Points on a hilly landscape, in no order, each with its height.
From any point a ball rolls to the lowest of the 2 points nearest to it. It stops when none of these is lower. Distance is the straight distance between rows; heights are no part of it.
mubob: [106 124 98 52 112 101 111 119 105 111 75 89 101 86 104 110 126 91 125 89 110 108 76 111 130 97]  h=0.49
paket: [87 106 102 122 103 105 86 123 103 91 104 111 94 105 103 106 102 86 120 110 89 81 125 113 126 110]  h=0.76
doma: [103 112 86 102 107 78 105 102 95 66 121 131 92 82 70 81 122 109 94 119 117 119 73 119 111 122]  h=1.27
Datu: [89 127 95 139 98 107 109 101 70 80 119 119 104 98 67 101 109 93 94 101 105 103 78 119 100 95]  h=3.87
Mit: [119 97 99 132 100 86 121 96 83 86 122 112 95 95 71 76 95 121 85 111 114 109 75 99 93 99]  h=1.56
Gil: [103 59 98 86 67 101 102 81 107 72 99 93 119 121 111 97 97 116 86 95 112 115 117 100 61 98]  h=2.47
zili: [115 119 94 88 96 104 93 89 82 144 72 77 90 87 113 104 84 99 89 82 85 88 90 88 93 60]  h=1.96
mufi: [86 86 115 83 136 83 93 120 142 130 103 98 98 105 102 107 113 112 114 108 117 83 113 92 134 118]  h=2.65
mut: [85 126 90 109 106 112 99 84 80 107 104 103 100 95 96 114 109 82 85 80 79 95 80 106 76 92]  h=1.20
teg: [77 114 110 102 121 107 87 127 113 100 95 99 102 109 99 123 118 82 128 101 95 81 119 106 131 117]  h=3.46
nulo: [77 94 113 140 118 107 76 104 105 88 127 104 102 113 97 110 98 95 104 108 80 88 131 105 102 120]  h=1.67
Nef: [78 84 122 106 93 126 88 104 115 95 84 93 127 137 104 126 87 86 113 92 105 77 137 85 99 109]  h=2.77
Pud: [85 76 86 94 90 94 80 82 111 101 104 102 96 105 123 97 88 97 80 105 84 99 147 89 74 104]  h=3.85
kuze: [91 66 110 101 102 98 83 101 121 97 105 101 109 126 112 103 90 102 108 105 107 89 140 87 94 111]  h=2.40
Pufu: [104 85 82 49 87 101 91 77 109 108 77 89 109 103 125 106 101 99 91 88 96 108 115 92 75 84]  h=1.76
dus: [101 121 96 145 89 108 114 95 71 116 106 88 90 94 76 94 81 97 81 98 85 87 89 98 92 68]  h=3.48
namog: [81 133 87 100 124 105 96 78 85 105 107 115 108 90 90 117 122 87 77 80 91 97 65 98 73 98]  h=1.38
Tilez: [91 100 89 76 133 73 90 64 118 126 112 98 96 80 103 92 106 106 74 105 84 108 95 81 81 113]  h=5.18
mip: [103 117 88 60 129 82 105 88 103 113 98 107 93 74 94 97 128 104 89 96 106 111 59 104 99 101]  h=1.85
Nura: [96 88 95 102 89 114 92 85 91 130 90 81 101 109 115 112 71 97 84 83 86 87 126 76 77 75]  h=2.70
febaz: [97 100 108 108 135 75 96 119 116 104 118 107 93 93 90 88 108 110 110 124 108 97 113 107 135 112]  h=3.60
vumu: [103 88 89 75 104 107 95 64 95 119 101 86 104 98 96 109 105 114 71 83 101 105 70 82 64 84]  h=1.18
biza: [98 117 95 59 118 91 106 120 112 98 87 96 93 85 103 106 137 96 125 97 108 114 88 116 130 116]  h=0.88
Gom: [95 124 82 110 80 92 89 88 84 120 79 101 81 76 126 94 80 79 82 92 65 89 110 100 82 89]  h=4.10
sinal: [78 131 81 107 119 91 100 79 88 98 113 123 98 87 79 102 120 89 76 99 90 101 72 101 83 105]  h=1.63
nas: [92 61 120 130 102 104 84 99 112 87 112 103 112 130 108 110 77 110 106 101 100 87 141 91 88 112]  h=2.19
vifaz: [127 84 95 110 64 109 117 97 85 80 104 103 103 100 100 91 94 118 90 92 114 113 73 105 79 99]  h=1.36
bedek: [138 72 101 93 67 102 114 93 93 78 105 104 108 106 98 85 94 134 95 88 129 123 68 100 83 106]  h=1.55
kel: [88 117 96 98 100 125 108 98 82 84 108 108 115 106 89 119 123 88 99 76 101 106 65 103 85 103]  h=2.32
gaf: [99 80 122 103 114 98 103 122 124 130 96 94 104 125 100 109 88 105 117 109 122 74 112 88 132 97]  h=0.60
gusa: [89 133 83 100 117 100 113 96 78 89 112 127 98 84 63 106 126 99 90 95 123 108 53 102 105 92]  h=4.17
Kogob: [103 84 113 67 65 122 105 103 108 61 70 91 125 122 107 111 105 93 113 90 118 113 118 105 92 114]  h=3.90
Fipa: [110 118 99 139 100 81 117 89 80 98 116 107 90 87 62 78 89 109 83 121 104 102 81 98 103 84]  h=2.20
ninuf: [82 111 124 124 116 115 95 128 104 88 102 97 113 120 90 119 109 90 130 98 104 83 114 106 131 118]  h=3.26
kan: [90 95 89 101 70 124 105 99 88 62 102 122 112 106 105 118 123 97 96 84 107 111 74 113 67 114]  h=2.17
fav: [113 87 99 97 114 91 112 87 103 118 116 88 92 89 94 85 97 117 85 110 99 109 89 89 92 95]  h=5.96
rozo: [117 108 137 134 101 108 120 125 97 96 102 90 119 119 80 104 81 110 127 92 124 97 95 102 139 93]  h=4.90
pafud: [90 129 78 110 99 77 90 71 90 111 97 109 86 72 104 91 94 85 72 101 72 98 87 89 71 103]  h=4.65
tago: [82 79 94 108 116 90 83 81 109 127 117 95 91 109 110 103 72 99 75 102 86 86 139 69 80 105]  h=4.39
mup: [104 128 88 131 96 66 111 91 85 105 105 108 81 74 65 74 87 102 91 136 96 102 93 96 106 84]  h=2.85
bovot: [116 92 88 94 76 105 101 109 95 123 83 91 88 96 125 92 75 95 103 103 90 89 117 94 99 79]  h=4.38
Raz: [107 90 95 60 77 114 102 91 105 105 81 86 112 104 120 107 101 96 106 91 98 106 105 98 89 83]  h=1.62
tede: [92 92 86 88 112 88 81 81 107 128 102 99 93 94 121 99 81 98 81 99 85 94 130 79 88 100]  h=4.76
Novi: [108 96 79 74 76 94 94 83 99 112 80 98 88 80 132 92 90 91 84 95 77 100 111 100 78 90]  h=4.16
nugo: [127 84 98 65 103 94 119 99 107 104 106 93 100 90 98 87 112 123 99 105 121 121 68 97 105 101]  h=5.39
lem: [99 115 93 51 130 82 105 106 114 111 94 97 94 78 99 104 134 102 106 95 106 115 74 112 115 110]  h=1.37
fone: [106 74 108 113 111 103 108 82 100 127 120 76 103 108 90 104 81 120 82 98 102 101 104 72 79 86]  h=3.01
sig: [105 118 95 119 105 85 105 106 83 57 125 131 100 95 62 90 114 115 99 106 124 121 75 125 119 117]  h=1.64
nop: [93 102 92 77 65 121 101 103 91 75 78 102 106 103 121 119 114 77 110 84 92 112 96 121 82 104]  h=3.96
dimi: [87 110 86 109 82 125 105 91 81 81 104 115 103 99 103 113 115 86 87 80 94 102 70 110 70 100]  h=2.24
feb: [122 75 91 73 77 106 113 89 96 87 103 98 110 100 99 95 108 125 91 93 123 120 66 94 83 99]  h=1.75
darez: [97 103 105 130 84 101 86 118 94 53 110 117 94 96 108 97 108 97 112 104 91 108 111 132 106 120]  h=0.67
Zuf: [84 136 89 117 109 112 110 96 70 93 112 118 104 99 67 112 119 89 89 89 105 99 64 110 100 88]  h=3.99
Ver: [112 73 129 112 109 95 96 120 117 92 98 100 112 122 105 98 87 114 131 102 123 90 117 98 127 117]  h=4.72
pudun: [92 130 92 103 120 75 97 105 94 82 110 121 85 78 73 86 117 96 101 130 104 111 96 121 130 107]  h=1.09
dab: [93 135 90 107 121 81 92 71 89 127 102 101 93 78 87 96 97 90 73 98 83 95 81 90 84 91]  h=4.86
pubi: [106 108 83 107 77 94 97 101 96 121 84 98 75 82 127 89 78 89 91 105 76 88 121 98 92 86]  h=4.24
tobo: [109 96 92 80 97 104 112 97 97 97 109 100 102 93 97 95 115 109 96 100 109 113 70 104 95 105]  h=5.26
zag: [108 117 82 63 99 89 87 86 93 123 77 101 91 72 130 97 97 85 91 91 78 102 99 102 86 94]  h=4.29
vika: [119 81 104 124 114 72 107 104 106 113 117 103 76 93 100 67 75 117 92 129 100 95 117 84 102 101]  h=4.74
Zod: [100 121 74 115 77 74 104 75 92 103 96 107 78 71 96 77 91 96 73 111 75 99 80 92 67 93]  h=4.46
tadog: [101 89 84 93 79 108 103 77 90 100 99 99 98 94 106 99 98 104 75 92 90 106 90 95 62 92]  h=2.25
zedud: [92 110 100 87 85 129 104 94 89 100 81 90 117 109 112 126 105 80 107 77 86 96 93 104 86 89]  h=0.95
roz: [100 62 130 117 103 105 90 110 119 83 93 102 117 135 107 107 84 110 125 100 121 86 134 91 113 120]  h=4.64
ziru: [108 72 100 120 111 77 100 88 108 110 122 98 84 96 102 76 80 113 81 122 94 101 120 82 80 109]  h=4.37
Pafef: [93 123 82 101 109 70 92 101 98 68 110 127 79 72 85 76 121 94 97 130 93 114 95 122 111 120]  h=1.66
kad: [96 98 103 69 73 123 101 107 102 78 70 92 114 110 118 116 111 86 120 88 106 109 108 109 97 108]  h=3.93
bapu: [100 95 107 90 130 95 102 86 115 148 107 76 97 95 97 107 92 116 84 95 101 97 95 76 100 81]  h=4.80
Miba: [83 102 114 103 85 133 95 112 102 103 80 92 119 127 111 127 90 77 120 87 95 84 124 94 111 101]  h=2.69
lok: [120 74 132 89 96 108 114 115 120 115 79 79 115 126 102 106 81 111 118 100 136 89 104 79 122 91]  h=3.74
Vuri: [112 60 96 83 88 95 98 91 114 99 101 94 104 113 114 90 85 114 91 106 106 108 130 86 80 94]  h=2.27
Bida: [73 126 87 109 113 95 73 109 106 89 102 115 82 87 108 102 111 77 102 112 71 90 124 117 117 114]  h=3.67
Zam: [109 70 128 83 89 113 104 107 121 96 72 86 122 132 103 104 83 104 117 101 131 90 127 82 110 101]  h=3.83
vis: [125 76 114 87 79 113 112 106 106 96 86 83 113 111 109 99 85 111 113 100 119 107 101 93 105 90]  h=1.89
ges: [100 76 91 40 100 99 95 78 125 107 83 83 119 116 113 101 102 105 93 92 109 107 123 81 79 83]  h=1.90
sedog: [85 124 84 117 89 99 89 87 88 101 99 109 87 84 116 98 94 78 83 98 67 95 113 106 82 102]  h=3.98
Rus: [109 119 107 92 110 114 95 85 89 143 86 71 101 97 100 119 96 104 88 79 95 95 77 87 94 64]  h=1.69
Rol: [109 110 104 116 74 101 96 123 91 43 103 120 98 99 104 97 110 101 118 92 104 116 96 137 111 127]  h=0.56
Veneg: [99 135 86 89 117 78 100 104 95 116 91 111 84 71 96 85 110 87 102 113 91 104 94 115 126 90]  h=2.75
tef: [82 105 114 125 96 127 97 105 94 101 105 92 115 116 100 118 96 82 110 90 86 91 111 104 100 99]  h=3.00
Vudiv: [88 87 127 123 119 112 94 106 106 85 118 97 120 119 91 112 106 106 114 101 99 99 113 99 107 120]  h=4.92
Fodo: [79 125 110 94 123 111 106 121 101 79 101 94 110 105 77 124 135 88 125 90 109 108 90 116 122 123]  h=4.70
lumes: [129 101 80 98 78 91 117 90 85 104 98 96 78 79 94 70 92 119 76 113 102 107 59 89 80 79]  h=2.44
tolo: [109 110 93 96 100 107 110 91 87 121 97 89 95 90 98 103 100 100 90 91 93 102 74 98 98 79]  h=2.66
tasit: [120 63 123 93 91 117 111 86 107 106 95 70 121 127 91 108 80 121 96 92 125 103 101 71 85 75]  h=3.45
zeve: [79 85 80 77 88 94 70 91 118 98 91 110 93 104 135 103 98 85 93 101 84 93 149 100 88 110]  h=3.68
dig: [103 121 97 95 98 121 112 96 83 105 97 92 108 105 91 115 113 95 99 82 101 103 60 101 96 82]  h=2.45
vesik: [112 106 102 143 101 73 94 109 92 66 113 122 84 88 88 71 90 112 100 126 98 107 109 121 116 112]  h=2.26
gikim: [84 122 90 119 112 94 98 85 93 98 114 114 93 89 86 95 108 87 86 110 80 102 91 111 95 104]  h=2.00
fevof: [110 101 92 109 91 105 108 95 90 121 99 87 88 93 102 90 82 100 89 100 83 95 100 92 91 80]  h=2.83
Nuzun: [95 94 86 112 66 105 96 93 94 80 97 112 89 87 124 96 102 88 88 103 83 109 109 120 75 107]  h=2.05
Visi: [90 97 119 132 125 103 104 111 105 118 123 96 108 116 88 107 90 100 108 107 102 85 114 89 118 93]  h=2.68
Far: [98 85 116 139 114 108 107 92 93 117 124 85 104 113 83 103 80 111 86 98 94 95 107 80 84 92]  h=2.64
vap: [125 98 113 96 78 119 119 106 90 90 101 87 117 112 88 106 97 111 107 84 123 111 64 100 106 95]  h=2.74
nak: [113 122 82 107 97 73 112 87 90 110 98 105 77 73 81 70 95 102 84 123 96 106 76 98 102 82]  h=3.30
vev: [105 117 104 96 80 111 105 123 89 47 95 112 103 107 92 109 123 93 124 83 111 121 83 128 112 135]  h=0.46
meso: [119 106 82 98 86 93 113 97 89 102 100 104 85 79 95 76 100 104 90 112 97 110 76 106 95 91]  h=2.86
poba: [96 102 109 121 127 90 101 113 105 114 121 102 96 100 89 93 95 105 103 116 103 94 110 98 124 102]  h=3.11
tebup: [104 114 97 79 121 81 104 124 115 117 98 101 89 85 102 91 114 102 117 115 111 99 100 107 142 97]  h=1.60
Niku: [103 73 120 70 79 116 100 106 119 70 64 92 126 130 110 101 96 99 111 97 124 98 131 90 100 107]  h=3.89
tovet: [129 89 109 134 106 73 117 111 94 100 115 105 83 96 89 64 72 120 101 123 108 100 108 99 115 92]  h=5.09
getep: [109 122 101 106 117 87 109 98 94 141 94 83 88 82 88 92 87 104 87 107 97 93 89 89 116 68]  h=5.54
tozag: [87 124 98 105 94 128 96 87 75 109 89 92 111 103 102 127 101 79 96 70 79 91 83 105 80 82]  h=1.05
Sefo: [93 95 76 69 90 98 92 75 99 94 92 109 98 85 120 103 113 97 78 92 85 112 96 102 65 108]  h=2.01
nomu: [95 106 83 54 84 109 94 99 99 89 72 100 103 96 125 116 118 81 110 85 88 108 102 115 87 106]  h=4.00
nubo: [106 104 96 89 68 130 111 102 83 88 88 93 111 108 104 114 104 92 107 83 99 108 76 107 89 90]  h=1.06
pab: [103 148 94 102 120 78 99 88 86 143 85 91 88 72 85 99 91 95 84 103 94 92 84 98 113 67]  h=5.79
vip: [98 104 100 137 99 102 106 93 85 122 111 92 89 100 92 93 78 100 80 104 80 90 105 90 87 83]  h=3.17
voso: [104 108 100 146 103 79 99 107 94 104 112 109 79 89 91 74 79 99 93 130 89 92 123 95 107 93]  h=2.94
mebiz: [97 67 104 60 111 102 104 85 118 95 104 88 120 110 99 108 118 115 97 101 115 119 101 89 88 112]  h=5.83
fezo: [118 97 95 110 54 129 116 100 77 84 96 96 106 107 101 106 96 108 96 81 111 105 65 104 80 82]  h=1.19
danin: [106 101 101 82 100 118 93 70 89 132 89 73 104 99 97 114 98 109 82 78 101 99 70 83 73 64]  h=1.46
bopen: [111 102 100 128 100 81 87 139 99 79 101 121 83 98 107 78 90 101 123 122 103 86 124 123 140 105]  h=0.77
Lubur: [79 123 90 117 94 107 85 103 92 89 104 112 90 93 112 106 108 77 100 103 69 97 118 119 97 106]  h=3.88
zere: [90 79 111 140 99 109 91 102 97 92 117 103 106 116 105 105 87 101 100 102 88 94 127 101 91 107]  h=1.98
Felu: [94 128 85 102 110 84 93 93 97 107 101 110 84 78 100 86 104 87 92 112 79 101 103 107 106 101]  h=2.43
dodi: [105 117 78 75 104 75 83 82 106 126 84 104 81 73 130 83 92 88 82 105 74 101 111 93 87 103]  h=4.50
bisig: [89 116 105 138 127 93 103 105 97 134 115 98 93 99 84 98 83 94 94 110 89 82 115 92 121 79]  h=4.06
gat: [107 100 107 98 122 93 108 107 113 146 101 84 90 95 98 98 85 112 98 104 108 89 97 82 120 73]  h=5.19
zetu: [91 108 97 66 129 98 87 74 99 129 95 91 112 90 108 119 109 95 87 80 92 103 97 87 83 99]  h=4.28
Vetez: [86 97 110 115 118 107 97 97 105 96 122 98 108 106 92 104 107 100 99 105 91 102 106 103 99 112]  h=5.04
taber: [91 88 132 125 116 109 97 129 118 119 101 95 112 132 92 115 88 98 123 102 117 71 112 90 133 105]  h=0.05
tuga: [92 97 78 88 71 110 94 79 90 96 89 103 98 90 122 106 104 87 79 85 80 106 100 108 60 94]  h=2.13
Sope: [92 111 109 142 104 104 98 118 92 95 114 107 101 108 91 98 89 92 114 110 93 89 115 110 121 96]  h=1.16
mipu: [128 84 85 82 83 96 114 88 94 101 104 98 91 87 100 80 102 122 81 108 111 114 62 94 82 94]  h=2.04
kor: [106 110 93 116 106 94 113 80 88 119 114 93 86 84 74 85 98 112 74 105 97 99 68 85 86 80]  h=5.47
leb: [103 108 102 159 96 74 103 100 87 80 120 116 84 89 82 72 81 107 90 128 91 100 109 111 99 99]  h=2.56
kul: [115 86 89 49 70 111 108 87 104 87 79 93 108 101 113 103 110 106 103 88 113 118 85 101 81 94]  h=1.50
tik: [88 87 109 142 122 92 71 111 109 70 124 115 94 106 100 97 95 105 104 115 84 86 131 110 111 122]  h=1.26
rogug: [84 102 110 87 104 122 105 99 102 85 99 91 119 113 93 125 123 89 116 84 104 107 93 103 100 119]  h=1.59
Vomuv: [98 95 97 121 93 96 77 136 106 84 98 120 83 101 119 94 93 88 119 116 92 77 132 118 128 114]  h=0.39
Fadi: [102 59 118 109 80 103 86 113 118 78 80 106 112 138 120 98 78 103 116 99 119 82 144 97 104 107]  h=4.58
tiz: [112 64 115 97 77 108 105 89 102 78 99 91 124 122 101 100 88 115 99 94 115 112 106 92 80 99]  h=2.54
tubar: [102 75 91 69 111 97 102 72 106 110 111 92 108 96 98 101 111 115 79 96 104 113 86 85 75 97]  h=1.51
nid: [92 108 106 79 133 96 100 87 112 139 101 87 107 89 102 114 106 103 91 88 95 99 91 88 100 93]  h=4.49
Zeter: [113 78 93 101 66 106 97 122 101 118 80 99 90 115 130 95 71 91 114 107 97 78 130 95 106 84]  h=4.47
Supag: [105 100 91 113 77 102 104 100 93 93 99 103 92 92 111 85 97 97 96 105 84 106 103 111 90 95]  h=1.91
tor: [67 124 103 85 127 112 82 115 110 109 85 98 104 105 110 131 122 71 126 86 90 83 119 109 118 116]  h=3.69
putud: [94 130 96 143 97 108 112 97 70 102 113 105 98 95 67 100 93 92 87 100 93 94 85 110 103 77]  h=3.70
vit: [92 81 126 149 121 105 103 100 100 107 127 92 111 124 88 104 80 109 100 101 97 90 117 89 98 101]  h=2.31
Geg: [114 92 138 121 105 108 107 120 107 89 99 94 118 121 93 99 85 114 129 94 117 99 101 99 130 110]  h=4.83
kun: [120 94 117 103 100 89 95 140 114 88 92 108 98 110 105 88 96 109 140 107 125 89 113 111 149 121]  h=1.32
fet: [96 116 92 118 105 90 93 111 100 106 106 112 81 90 104 83 96 89 103 121 83 90 117 106 117 100]  h=2.89
tel: [103 118 91 131 79 102 104 109 83 103 98 105 84 86 104 86 89 88 95 109 79 95 109 112 103 87]  h=1.70
tem: [100 101 79 61 81 97 87 96 104 100 77 106 93 85 136 101 105 83 102 93 84 104 115 110 87 101]  h=4.07
bodin: [98 86 83 60 107 96 96 80 107 98 103 104 103 93 108 97 121 105 89 96 99 115 87 99 76 112]  h=1.79
Tonil: [118 94 102 90 91 97 107 125 108 116 88 97 92 99 114 88 89 100 123 111 109 95 108 101 130 92]  h=1.86
zev: [80 102 94 91 97 107 78 108 108 113 89 101 101 109 125 116 96 75 109 91 81 81 135 99 103 104]  h=3.21
rur: [89 102 110 145 106 99 82 115 93 57 118 115 97 104 95 97 101 101 113 109 89 95 119 129 114 123]  h=0.85
lasu: [96 93 90 113 61 112 104 99 88 68 103 115 100 93 113 104 114 96 88 91 99 109 88 120 66 109]  h=2.11
vofel: [80 132 92 90 128 93 111 100 87 94 110 116 99 87 70 108 133 93 100 97 110 110 68 114 111 101]  h=4.36
kuro: [110 111 101 142 86 100 105 116 81 90 104 107 94 97 95 83 83 94 107 111 92 97 110 119 115 87]  h=1.47
bese: [88 124 78 112 101 75 99 87 93 71 112 131 82 78 81 83 118 95 86 124 95 109 81 112 92 117]  h=2.02
botop: [84 92 85 85 102 93 71 109 118 111 95 114 87 104 128 104 95 85 107 105 86 78 139 102 108 114]  h=3.44
susov: [122 84 110 101 89 92 97 134 114 100 93 109 93 111 118 84 85 106 128 109 116 89 118 105 132 105]  h=1.57
Vati: [94 85 105 88 132 78 92 116 132 111 115 104 92 95 103 92 110 113 108 119 111 96 116 95 127 120]  h=3.33
Badeg: [83 126 105 86 133 102 115 109 102 95 107 98 110 97 70 119 137 100 109 90 116 109 72 114 123 111]  h=4.56
Dit: [98 112 100 83 86 118 113 114 90 64 95 108 108 107 91 116 127 91 118 79 116 119 67 117 103 122]  h=0.34
Fal: [103 125 104 71 113 95 113 129 108 121 82 94 98 89 102 107 114 99 125 101 113 95 88 110 145 87]  h=0.93
romeg: [109 65 105 103 66 103 91 119 113 98 78 103 100 126 127 98 72 96 117 105 112 81 140 94 103 93]  h=4.53
Vevu: [126 72 112 92 79 99 105 119 107 89 88 98 106 111 115 89 80 110 121 106 115 102 115 102 112 102]  h=1.77
Sefir: [93 89 99 79 133 80 95 85 120 119 117 100 96 84 101 92 112 111 90 112 98 109 100 87 98 115]  h=5.52
mugib: [88 101 118 116 81 139 107 100 91 87 89 88 125 123 99 125 97 84 108 84 95 97 100 103 91 98]  h=2.93
kis: [113 73 113 79 115 95 111 98 117 114 109 82 109 104 97 97 100 122 101 108 120 111 92 85 105 98]  h=5.67
lurir: [120 105 112 123 95 88 94 135 101 72 99 115 96 105 103 84 89 110 135 106 115 98 113 122 145 114]  h=1.07
vasos: [131 109 111 100 84 111 123 113 90 105 100 86 103 102 82 98 94 114 106 92 123 111 61 103 122 76]  h=2.55
Gigif: [101 132 94 120 112 82 106 78 87 129 105 88 85 81 72 87 86 101 72 106 87 93 77 80 88 74]  h=5.17
Kedab: [119 80 108 61 117 91 116 92 120 122 106 81 105 94 94 97 112 131 96 103 123 122 70 87 105 90]  h=5.53
buku: [103 93 92 75 85 107 106 105 103 68 103 110 106 100 101 102 124 106 108 93 110 120 82 117 89 127]  h=1.28
Zefip: [86 110 109 99 101 117 96 120 108 121 83 97 107 118 112 119 94 75 126 93 97 75 120 95 125 97]  h=2.57
zatu: [117 98 96 94 110 94 116 83 95 121 108 87 91 87 85 88 105 124 77 105 111 108 60 88 93 81]  h=5.73
lilim: [93 118 93 69 124 101 96 84 93 116 96 99 105 88 100 116 122 90 92 79 93 104 74 103 84 101]  h=4.13
dulez: [78 127 102 86 131 107 100 94 95 107 103 99 110 96 90 128 128 87 102 78 94 103 79 108 99 105]  h=4.01
ded: [102 127 83 72 118 77 97 118 110 107 87 112 79 73 104 86 118 89 116 116 99 104 102 116 139 97]  h=2.23
niva: [93 84 125 85 121 100 105 118 136 145 89 84 110 120 99 118 91 113 107 102 126 78 103 77 123 88]  h=1.22
gon: [95 99 85 79 109 86 87 85 111 114 98 107 89 81 120 92 100 94 86 103 78 104 117 91 87 110]  h=4.75
disor: [85 99 101 104 95 120 88 95 98 134 90 86 110 118 115 125 75 85 97 80 86 77 124 80 95 81]  h=2.88
gobe: [96 106 105 85 104 110 97 113 109 132 81 91 104 104 115 112 96 89 119 96 98 85 109 90 124 83]  h=2.36
tedig: [129 68 114 130 102 81 107 110 99 95 110 105 85 102 110 72 68 124 107 114 110 102 115 99 106 105]  h=5.32
ler: [108 67 109 94 96 112 105 80 101 122 102 68 108 117 94 108 80 118 86 90 108 98 107 70 75 71]  h=3.29
tepu: [103 120 80 108 73 99 103 83 80 113 85 97 83 80 111 91 85 91 78 94 76 96 86 98 71 82]  h=4.22
mik: [114 79 107 121 109 91 99 118 108 108 115 106 91 108 109 86 82 109 110 117 106 92 121 94 112 102]  h=5.49
vuf: [94 84 126 106 78 134 108 92 97 78 84 83 135 132 95 122 91 95 106 86 110 100 108 92 89 102]  h=2.90
vuto: [107 101 108 125 115 88 112 104 90 84 127 110 102 95 71 86 107 116 94 110 116 113 82 112 109 106]  h=1.01
vozap: [94 114 98 143 117 80 97 110 101 124 115 108 78 95 83 84 76 92 95 124 91 79 125 87 123 92]  h=3.49
pipub: [135 76 111 83 81 109 112 106 101 120 89 71 102 109 110 94 77 120 105 102 118 103 95 79 103 72]  h=2.07
Zok: [90 104 83 117 82 101 100 94 91 64 112 126 88 88 104 95 122 94 83 99 93 110 82 116 73 119]  h=2.21
Muzod: [99 114 88 77 110 93 107 109 97 74 112 115 92 88 83 96 135 101 108 99 113 120 71 119 110 125]  h=0.50
rer: [92 57 101 104 98 91 70 108 123 78 106 114 95 116 119 99 89 108 106 113 100 87 148 100 94 120]  h=2.61
ropek: [114 109 98 136 95 77 103 105 82 59 116 130 90 88 75 74 99 117 97 112 113 114 89 127 115 113]  h=1.97
bif: [110 103 99 78 89 110 106 115 100 112 86 90 99 98 115 103 101 93 118 96 101 98 99 103 117 89]  h=2.12
soze: [98 98 99 97 101 107 104 98 97 92 110 101 105 98 101 99 110 98 100 99 93 108 90 108 93 110]  h=5.16
nofu: [87 116 128 113 112 119 106 119 99 68 101 90 121 119 76 126 122 92 128 84 113 104 99 110 119 130]  h=4.78
turan: [83 114 77 108 105 96 98 88 94 64 121 134 90 86 89 94 131 94 82 108 96 112 71 110 76 126]  h=2.29
fide: [90 79 134 119 95 124 99 98 105 83 92 89 131 135 96 118 88 98 115 92 110 90 125 88 100 112]  h=2.84
numi: [91 88 124 122 103 114 89 112 105 59 101 100 117 122 96 113 107 101 127 95 103 98 117 111 110 133]  h=4.85
Foto: [94 71 98 114 105 93 90 87 109 107 119 100 98 107 108 93 86 106 81 112 85 98 132 82 76 110]  h=4.08
Dasa: [109 70 126 92 103 110 109 99 119 123 93 73 113 122 98 111 79 117 103 100 124 92 110 68 104 78]  h=3.59
nusi: [75 102 105 95 105 117 83 93 105 119 94 96 116 119 112 124 92 82 106 82 87 84 129 86 96 100]  h=3.04
Kom: [96 110 80 82 105 84 98 104 101 61 115 129 84 80 92 84 132 104 96 115 107 120 74 118 98 130]  h=0.87
zan: [110 93 92 69 111 91 104 88 107 118 99 93 95 85 106 89 108 111 94 104 99 112 88 92 100 94]  h=6.15
Fatot: [76 129 106 93 126 110 91 103 96 111 94 96 108 100 102 129 123 75 112 81 83 94 105 109 107 105]  h=3.86
mefa: [106 87 92 66 66 114 106 92 98 68 91 104 111 103 112 108 117 103 101 86 112 119 85 108 77 112]  h=1.40
sened: [86 96 95 75 103 110 97 96 104 75 100 102 110 103 100 114 129 93 111 91 100 115 91 110 86 127]  h=1.43
sinov: [79 129 87 123 116 87 75 113 100 110 102 118 81 91 107 95 94 76 100 116 76 80 131 107 126 103]  h=3.32
nebed: [97 71 103 71 125 89 97 87 120 99 116 96 108 95 99 97 116 120 99 112 107 117 105 90 96 120]  h=5.74
fozan: [103 88 91 91 87 105 96 78 91 122 95 83 99 96 111 103 84 104 79 88 83 98 108 83 71 82]  h=2.48
zosot: [102 66 101 76 78 103 95 90 116 80 89 87 119 126 114 100 90 106 97 96 108 106 137 90 73 88]  h=2.39
molo: [108 60 96 55 100 90 99 88 127 102 95 87 111 118 114 92 95 115 95 102 116 106 132 78 85 91]  h=2.06
loke: [113 84 117 101 83 119 111 97 94 82 101 92 120 115 95 105 97 109 106 90 113 112 84 103 92 107]  h=2.63
bos: [104 116 81 75 119 74 90 72 103 127 97 101 88 72 108 87 102 99 76 101 81 102 89 91 82 101]  h=4.81
pimu: [99 120 91 67 102 103 112 118 98 71 94 109 98 94 88 111 138 94 120 83 119 122 62 120 111 127]  h=0.15
Nofuz: [99 111 102 119 123 77 99 109 97 81 124 115 95 90 72 81 110 108 102 125 107 110 101 115 125 110]  h=0.30
seseb: [136 94 109 85 74 117 116 111 95 112 89 72 99 103 102 93 87 116 107 96 115 110 76 96 113 77]  h=2.28
derup: [100 115 73 116 67 96 105 79 84 94 92 112 80 75 104 88 101 98 70 99 84 94 73 100 61 94]  h=4.32
sivu: [87 98 116 84 133 89 106 121 134 146 96 93 100 107 100 115 104 112 109 104 119 85 102 86 134 95]  h=1.87
fod: [96 101 135 109 98 124 104 116 104 55 84 96 124 124 88 116 107 96 131 83 114 105 105 107 115 140]  h=4.82
baru: [74 118 118 134 111 121 96 117 95 93 109 97 111 118 89 121 104 82 119 93 87 87 115 113 118 105]  h=3.12

Where does a ball stop that starts at each point below?
zeve -> vumu
nid -> Vomuv
loke -> buku
Kedab -> lasu
fide -> Vomuv
kis -> lasu
Sefir -> vit
gusa -> lasu
gon -> vit
